Each row is a point on a landscape with many peaks, with its height.
A climber steps from a point to the highest of its 2 nearest points, and stops where none of them is higher. Distance is the straight distance between rows; heights are no part of it.
<1004> (h 5.14): [101 120 147 126 119 123  80 125 135 129 115 123 102 108 156 167 150 123
  89 115 180 154]
<584> (h 4.28): [105 140 137 177 130 124 123 136 147 105 113 106 146 132 159 127  97 135
 133 162 145 147]
<70> (h 4.26): [157 116  89 113 169 130 129 118 115 156 114 120 131 143  94 110 141  81
 105  94  93 112]
<208> (h 4.35): [134 137 122  98 125  78 121 137 107 162 142 145 129 157 132 166 127 134
 123 148 102 151]
<732> (h 5.62): [115 121 129 153 144 126 124 109 154  99  81  94 127 114 121 106 137 112
 119 125 137 126]
<692> (h 3.82): [113 149 102 133 190 152 173 107 150  93  62  79 129 147  90  65 143  67
 117 123 117 129]
<44> (h 3.58): [107 150 114 123 159 131 193  87 163  96  57 103 127 148  81  44 170  90
 136 149 113 125]
<391> (h 4.43): [102 158 129 154 168 149 118 135 143 144 110 135 139 174 188 140 102 105
 121 205 172 169]
<885> (h 4.67): [153 114  86 114 185 176 154  98 130 169 102 113 131 149 102  78 117  74
 121 111 118 102]
<1154> (h 5.81): [120 155 142  96  69  89 141 152 108 141 152 143 111 114 124 198 150 136
 118  74 139 146]
<22> (h 2.51): [117 135 137 104 100 161 145 128 120 169 140 166 124 120 143 165 134 141
 136  80 140 117]
<400> (h 3.10): [133 150 110 134 144  63  96 159 100 113 133 104 124 146 140 174 119 108
  59 112 117 156]
<97> (h 5.49): [108 153 127 165 153 147 125 134 139  63  95  77 130  90 128 105 128 104
 109  78 138 122]
<1133> (h 2.61): [162  89  97  55 120 149 157  87 129 189 153 184 111 136 104  92 154 130
 169 169  97  94]
<470> (h 3.98): [102 126 147 107 121 119  69 148 140 119 105 151  88 135 148 138 197 125
  85 195 214 162]
<945> (h 5.85): [103 114 154 110  89 100  73 130 130 113 138 108 102  84 138 176 132 127
  71  68 178 151]
<430> (h 3.54): [ 92 179 138 163 123 124 124 153 135 109 119 127 151 126 183 158 115 131
 129 146 150 169]
<108> (h 5.48): [131 132 140 112  86 165 165 114 140 140 151 175 142 110 125 114 136 178
 214 152 108 110]
<131> (h 4.71): [158 141 127 118 109  36 129 153  98 116 163 123 133 131  94 159 128 131
 101 108  78 137]
<487> (h 3.64): [128 167 111 168 137  85 138 195  95  41 155 104 148 127 123 149 114 119
  97  94  74 144]
<1020> (h 3.23): [137  97 119 112 109 166 162  90 163 134  90 150 122  97  93  65 181 129
 154 113 116  91]
<659> (h 3.73): [164 116 131 151 135 158 169 121 131 137 157 134 172 123 130 100  41 165
 180 108  87  80]
<453> (h 3.62): [102 104 140  87 112 147  82 131 129 148 119 149  80 131 138 154 206 118
 101 157 194 147]
<894> (h 3.38): [127 132 110 119 138 160 188  86 172 102  73 133 127 115  87  40 173 106
 162 121 110 108]
<534> (h 3.53): [110 141 124 127  98  69 113 144 127  96 113 120 112  98 114 146 173 131
  89  84 118 145]
<173> (h 6.31): [ 97  85 168 141 115 181  62 130 134 140 137 108 102 138 169 144 111 146
 127 163 233 140]
<1067> (h 3.07): [116 155 113  84 116 131 153 117 130 143 120 167 128 128 129 131 187 130
 152 150 102 142]
<998> (h 0.08): [102 200 105 128 162 156 138 169  93 136 135 130 134 135 171 183 116 110
 121  82 120 159]
<119> (h 0.31): [115 166 124 136 144 156 132 156  99 159 146 122 145 146 174 184  73 124
 133 104 126 155]
<163> (h 4.47): [133  99 145  74  73 123 140 111 122 161 164 182 105 121 105 137 173 171
 166 151 117 121]
<1010> (h 3.03): [136 128 133 119 126  60 103 120 141 133 121 148 137 154 143 125 119 136
 124 216 112 147]
<333> (h 6.51): [100 148 146 101  76 104 119 144 110 118 133 127 106  82 136 190 152 130
  96  42 157 142]
<578> (h 1.64): [134 160 104 143 170 183 163 127 123 154 121 127 151 152 139 106  78 120
 177 128 103 123]
<483> (h 5.40): [130 122 156 183 100 129 130 135 132 128 153 110 160 125 149 134  56 170
 170 115 115 123]
<53> (h 2.56): [121 123 156 147 122  90 107 120 157 120 103 131 135 146 157 112 132 137
 118 214 151 153]
<985> (h 4.81): [ 97 126 155 177 109 152 116 134 147 113 131 112 143 112 159 143  89 158
 155 121 154 141]
<1119> (h 5.50): [147 129 127 130 116  98 156 102 153 111 119 131 148 109  95  83 136 156
 175 152  75 107]
<1023> (h 3.30): [147 119 128 136 132 196 174 126 121 172 168 157 163 125 136 115  58 156
 182  87 113  71]
<406> (h 4.48): [126  88 156 106  86 112 106 111 141 146 131 151 103 116 106 126 175 155
 137 144 137 122]
<824> (h 4.68): [116  98 137 132 133 178 122 104 148 141  97 119 112 131 141 125 129 120
 134 145 169 122]
<321> (h 4.20): [ 85 137 151 152 121 157 107 118 155  77 111  97 127  70 161 140 125 123
 130  91 184 144]
<397> (h 3.63): [131 151 105  82 119 122 166 101 142 137 124 178 137 121 111  93 167 147
 188 183  79 128]
<669> (h 4.51): [132 140 115  84  97 138 179  96 135 143 153 186 139  93 103  89 139 168
 208 156  75  96]
<522> (h 3.90): [119 103 159 117 113 164  78 158 114 183 152 145 103 175 165 150 135 170
 134 202 195 139]
<508> (h 5.82): [162 122 123 113 123  97 143 118 108 152 179 138 138 128 105 133  71 148
 156 127  72  97]
<283> (h 1.09): [132 169 124 169 138 152 164 152 103 111 163 118 176 125 143 129  58 150
 179 112  77 116]
<924> (h 3.67): [134 140 104 133 144 108 117 166 107  73 135 103 116  88 103 149 156  93
  68  33 111 117]
<1000> (h 4.49): [166  87 107 159 174 156 124 116 121 146 131  80 151 133 109  98  58 108
 105  84 110  84]
<802> (h 4.92): [118  73 141 130 132 190 113  77 161 136  90 102 103 110 113  91 138 116
 122 115 178 104]
<631> (h 4.05): [140 145 130 156 110  93 139 181  92  56 162 111 137  97 104 158 117 126
 105  45  90 115]
<872> (h 3.16): [ 98 194 123 134 154 131 114 148 137 120  94 149 123 156 196 159 140  99
  99 191 174 178]
<1164> (h 5.57): [114  73 161 143 145 173  61 112 148 144 122  97  89 144 151 130 123 125
  97 193 233 135]
<817> (h 4.82): [149  90 111 170 164 143 136  97 142 133 105  82 139 144 103  90  80 111
 117 127 120 103]
<787> (h 3.40): [139 121 133 110  93  72 130 126 131 115 132 135 112 109  88 136 167 137
 104  75  97 116]
<896> (h 2.62): [129 168 105 161 173 100 101 174 107 118 125 102 139 160 171 157  94  97
  72 129 118 155]
<862> (h 6.04): [114 160 121 158 128 143 153 144 135  76 106 117 141  92 122 108 144 127
 152  80 111 129]
<720> (h 3.42): [131 130 102 136 149 108 101 143 104 116 121  99 120 120 122 153 132 100
  71  76 116 126]
<1001> (h 3.15): [152 136 104 174 165 109 159 153 124  19 111  85 154 134  86  79 136  94
 112 132  76 128]
<9> (h 6.16): [130 131 127 148 137 112 150 111 165  91  88 107 137 119 105  84 143 130
 152 150 102 124]
<255> (h 3.94): [161 134 102 114 140  86 128 165  73  99 158 119 114 122  84 162 144  91
  68  40  83 122]
<585> (h 2.06): [ 93 182 138 154 114 102 140 144 165  65  82 132 143 116 150 113 172 127
 142 167 141 175]
<1092> (h 3.47): [104 150 142 103 111 121 105 142 135 120 100 178 103 137 151 141 212 139
 126 191 169 171]
<421> (h 2.98): [120 133 152 120  95  70  98 143 151 116 108 168 121 132 148 129 178 143
 112 211 150 171]
<102> (h 3.91): [146 111  78  79 160 116 122 103 127 159  97 134 101 131  90 110 191  74
  85 110 104 128]
<258> (h 4.31): [156 154  99  93 124  55 143 161  89 128 157 135 118 131  89 160 165 109
  88  71  73 129]
<598> (h 4.32): [165 127  76 136 214 181 161 115 113 140 108  84 139 163  79  61 112  53
 107  93 107 101]
<1031> (h 4.65): [114 103 162 127 133 130  50 136 138 135 118 133  97 151 159 141 144 130
  84 212 227 149]
<635> (h 2.45): [140 145 102 118 178 148 144 110 112 185 136 139 148 181 158 124  71 111
 170 208 107 144]
<571> (h 4.36): [108  96 128  90 131 139  96  93 149 125  89 119  75  95 120 120 214  89
  94 119 175 124]
<384> (h 5.13): [183 109 126 117 127  93 141 137  88 151 195 127 135 130  88 136  54 147
 123  81  78  78]
<751> (h 4.09): [121 122 103  91 149 102 103 109 141 138  84 116  89 119 101 120 201  76
  66 112 139 135]
<647> (h 4.06): [127 150  95 138 204 185 187 109 134 102  92  87 142 158  71  32 120  61
 128 104 105 111]
<520> (h 3.26): [147 108 129  86  98  59 127 111 133 146 133 148 112 111  90 129 173 139
 120 126  80 124]
<149> (h 2.46): [ 89 208 130 138 142 114 129 154 147  89  76 162 134 141 176 134 167 114
 125 188 162 181]
<399> (h 3.02): [155  86 103  85 110 156 163  87 149 168 127 170 117 114 102  74 178 136
 161 130 107  85]
<712> (h 5.51): [108  71 166 132  99 155  62 119 125 159 154 113 103 121 155 163  97 152
 108 125 204 136]
<683> (h 0.50): [138 151 128 160 139 118 131 163 100 136 163 112 153 147 155 164  65 144
 127 109 105 131]
<510> (h 5.18): [157 134 122 112 118  44 125 126 100 131 170 132 143 138 103 136  91 150
 138 145  65 116]
<1058> (h 5.76): [153  79 137  97 109 159 126 100 116 197 153 154 122 143 125 141  97 157
 146 126 133  95]
<488> (h 3.22): [133 133 107 106 170 161 124 116 114 193 135 153 133 190 166 150 112 110
 150 196 141 148]
<315> (h 3.33): [144 164 109 168 165  88 137 182 107  51 130  96 154 132 108 109 142  97
  91 130  86 148]
<323> (h 4.54): [ 82 130 151 138 122 166  90 118 146 100 112 118 113  98 173 140 151 128
 118 147 204 160]
<1171> (h 3.93): [ 97 137 149 158 117  98  88 127 148  62 104  87 124  65 150 133 145 132
  89 101 168 152]
<449> (h 4.80): [120  99 160 145 125 163  85 133 139 160 138 127 116 181 171 127 112 156
 140 239 203 142]
<240> (h 1.35): [115 164 124 179 160 165 155 146 124 117 128 106 165 141 161 125  63 137
 164 118 115 133]
<352> (h 6.25): [118 114 141 149 163 150 115 113 148 151 112 119 128 186 168 124  95 118
 125 235 182 146]
<731> (h 6.68): [142 105 144 117  98 131 141 111 120 164 167 146 142 128 123 137  79 172
 163 113 103 102]
<474> (h 6.85): [125 154 148 140  85 151 176 129 137 119 153 162 166  99 133 120 110 188
 208 108  98 111]
<433> (h 3.70): [149 117 139  81 111  70 109 115 120 163 156 160 118 154 127 158 128 144
 132 196 113 145]
<849> (h 2.22): [148 110 105  81 144 154 145  90 123 180 141 159 126 152 117 102 123 124
 181 192 101 108]
<569> (h 5.08): [122 142 141 103  96  88 121 147 108 151 155 138 124 150 139 196 134 135
 112 119 141 155]
<958> (h 4.66): [178  88 125 132 127 114 149 138 108 136 164 128 138 112  75 112  93 133
 112  48  93  66]
<1152> (h 4.15): [169  93 126 172 143 129 139 128 116 138 159 101 157 132 110 104  46 146
 137  98  88  81]
<48> (h 4.12): [118 132 121 129 144 161 126 115 127 165 119 133 129 158 154 134 121 126
 153 167 137 140]
<50> (h 4.89): [122  68 167 134  88 127  87 111 142 154 147 135 113 122 125 140 125 160
 129 135 171 118]
<1128> (h 3.29): [114  98 150 106 107 166  86 126 115 169 147 148  91 145 136 154 170 144
 130 163 182 138]
<324> (h 0.82): [138 158 131 176 138 156 158 173  99  87 169 118 162 121 140 144  68 145
 140  59  96 113]
<80> (h 0.63): [147 128 138 176 114 106 132 172  98  89 183 102 154 130 129 164  59 152
 127  88  95 117]
<604> (h 1.90): [148 134  98 114 155 169 165 100 126 177 136 141 143 145 126  81  95 121
 191 151  93 109]
<515> (h 2.76): [111 147 106  92 116 162 153 129 121 168 127 167 110 128 129 146 178 128
 145 100 125 135]
<1122> (h 4.63): [113 109 132 108 113 135  94 107 137 135 101 129  96 102 124 144 175 118
 103 101 164 123]
<155> (h 3.71): [109 126 145 156  91  62  97 143 146  78 123  96 130  90 140 147 138 141
  77 103 137 149]
<528> (h 5.26): [117 170 128 139 116 151 170 139 133 112 128 150 155 110 136 120 123 149
 180 104  94 127]
<120> (h 4.38): [165  99 129 149 112  98 139 160 100  83 164 120 138 108  77 130 111 137
 100  46  77  88]
<617> (h 5.07): [144  78 153  78  82 130 115 113 110 190 169 156 108 145 120 159 136 163
 139 141 139 115]
<605> (h 5.15): [140  76 125 138 148 161 136  89 152 141  88 101 127 123 104  77 119 106
 127 112 136  92]
<236> (h 1.91): [ 86 148 141 136 113 105 132 119 170  63  65 115 114  95 131 104 189 109
 119 157 157 155]
<818> (h 5.96): [148 101 167 150  78 132 130 132 121 137 169 127 150 107 135 152  63 176
 151  84 127 108]

For each start below, name the point where the climber stops.
<324>: <885>
<53>: <333>
<787>: <333>

Call two points neighbours if one is among the 2 nearest of the other. Go from one point of each pair to the other, from neighbour to neighbour, staying as high as possible. Name the lowest point that can't be avoided.
<605> and <173>: <1023>
<605> and <352>: <1128>
<9> and <862>: <97>
<474> and <731>: <1001>
<173> and <731>: <163>
<474> and <862>: <528>
<173> and <333>: <520>
<885> and <333>: <102>
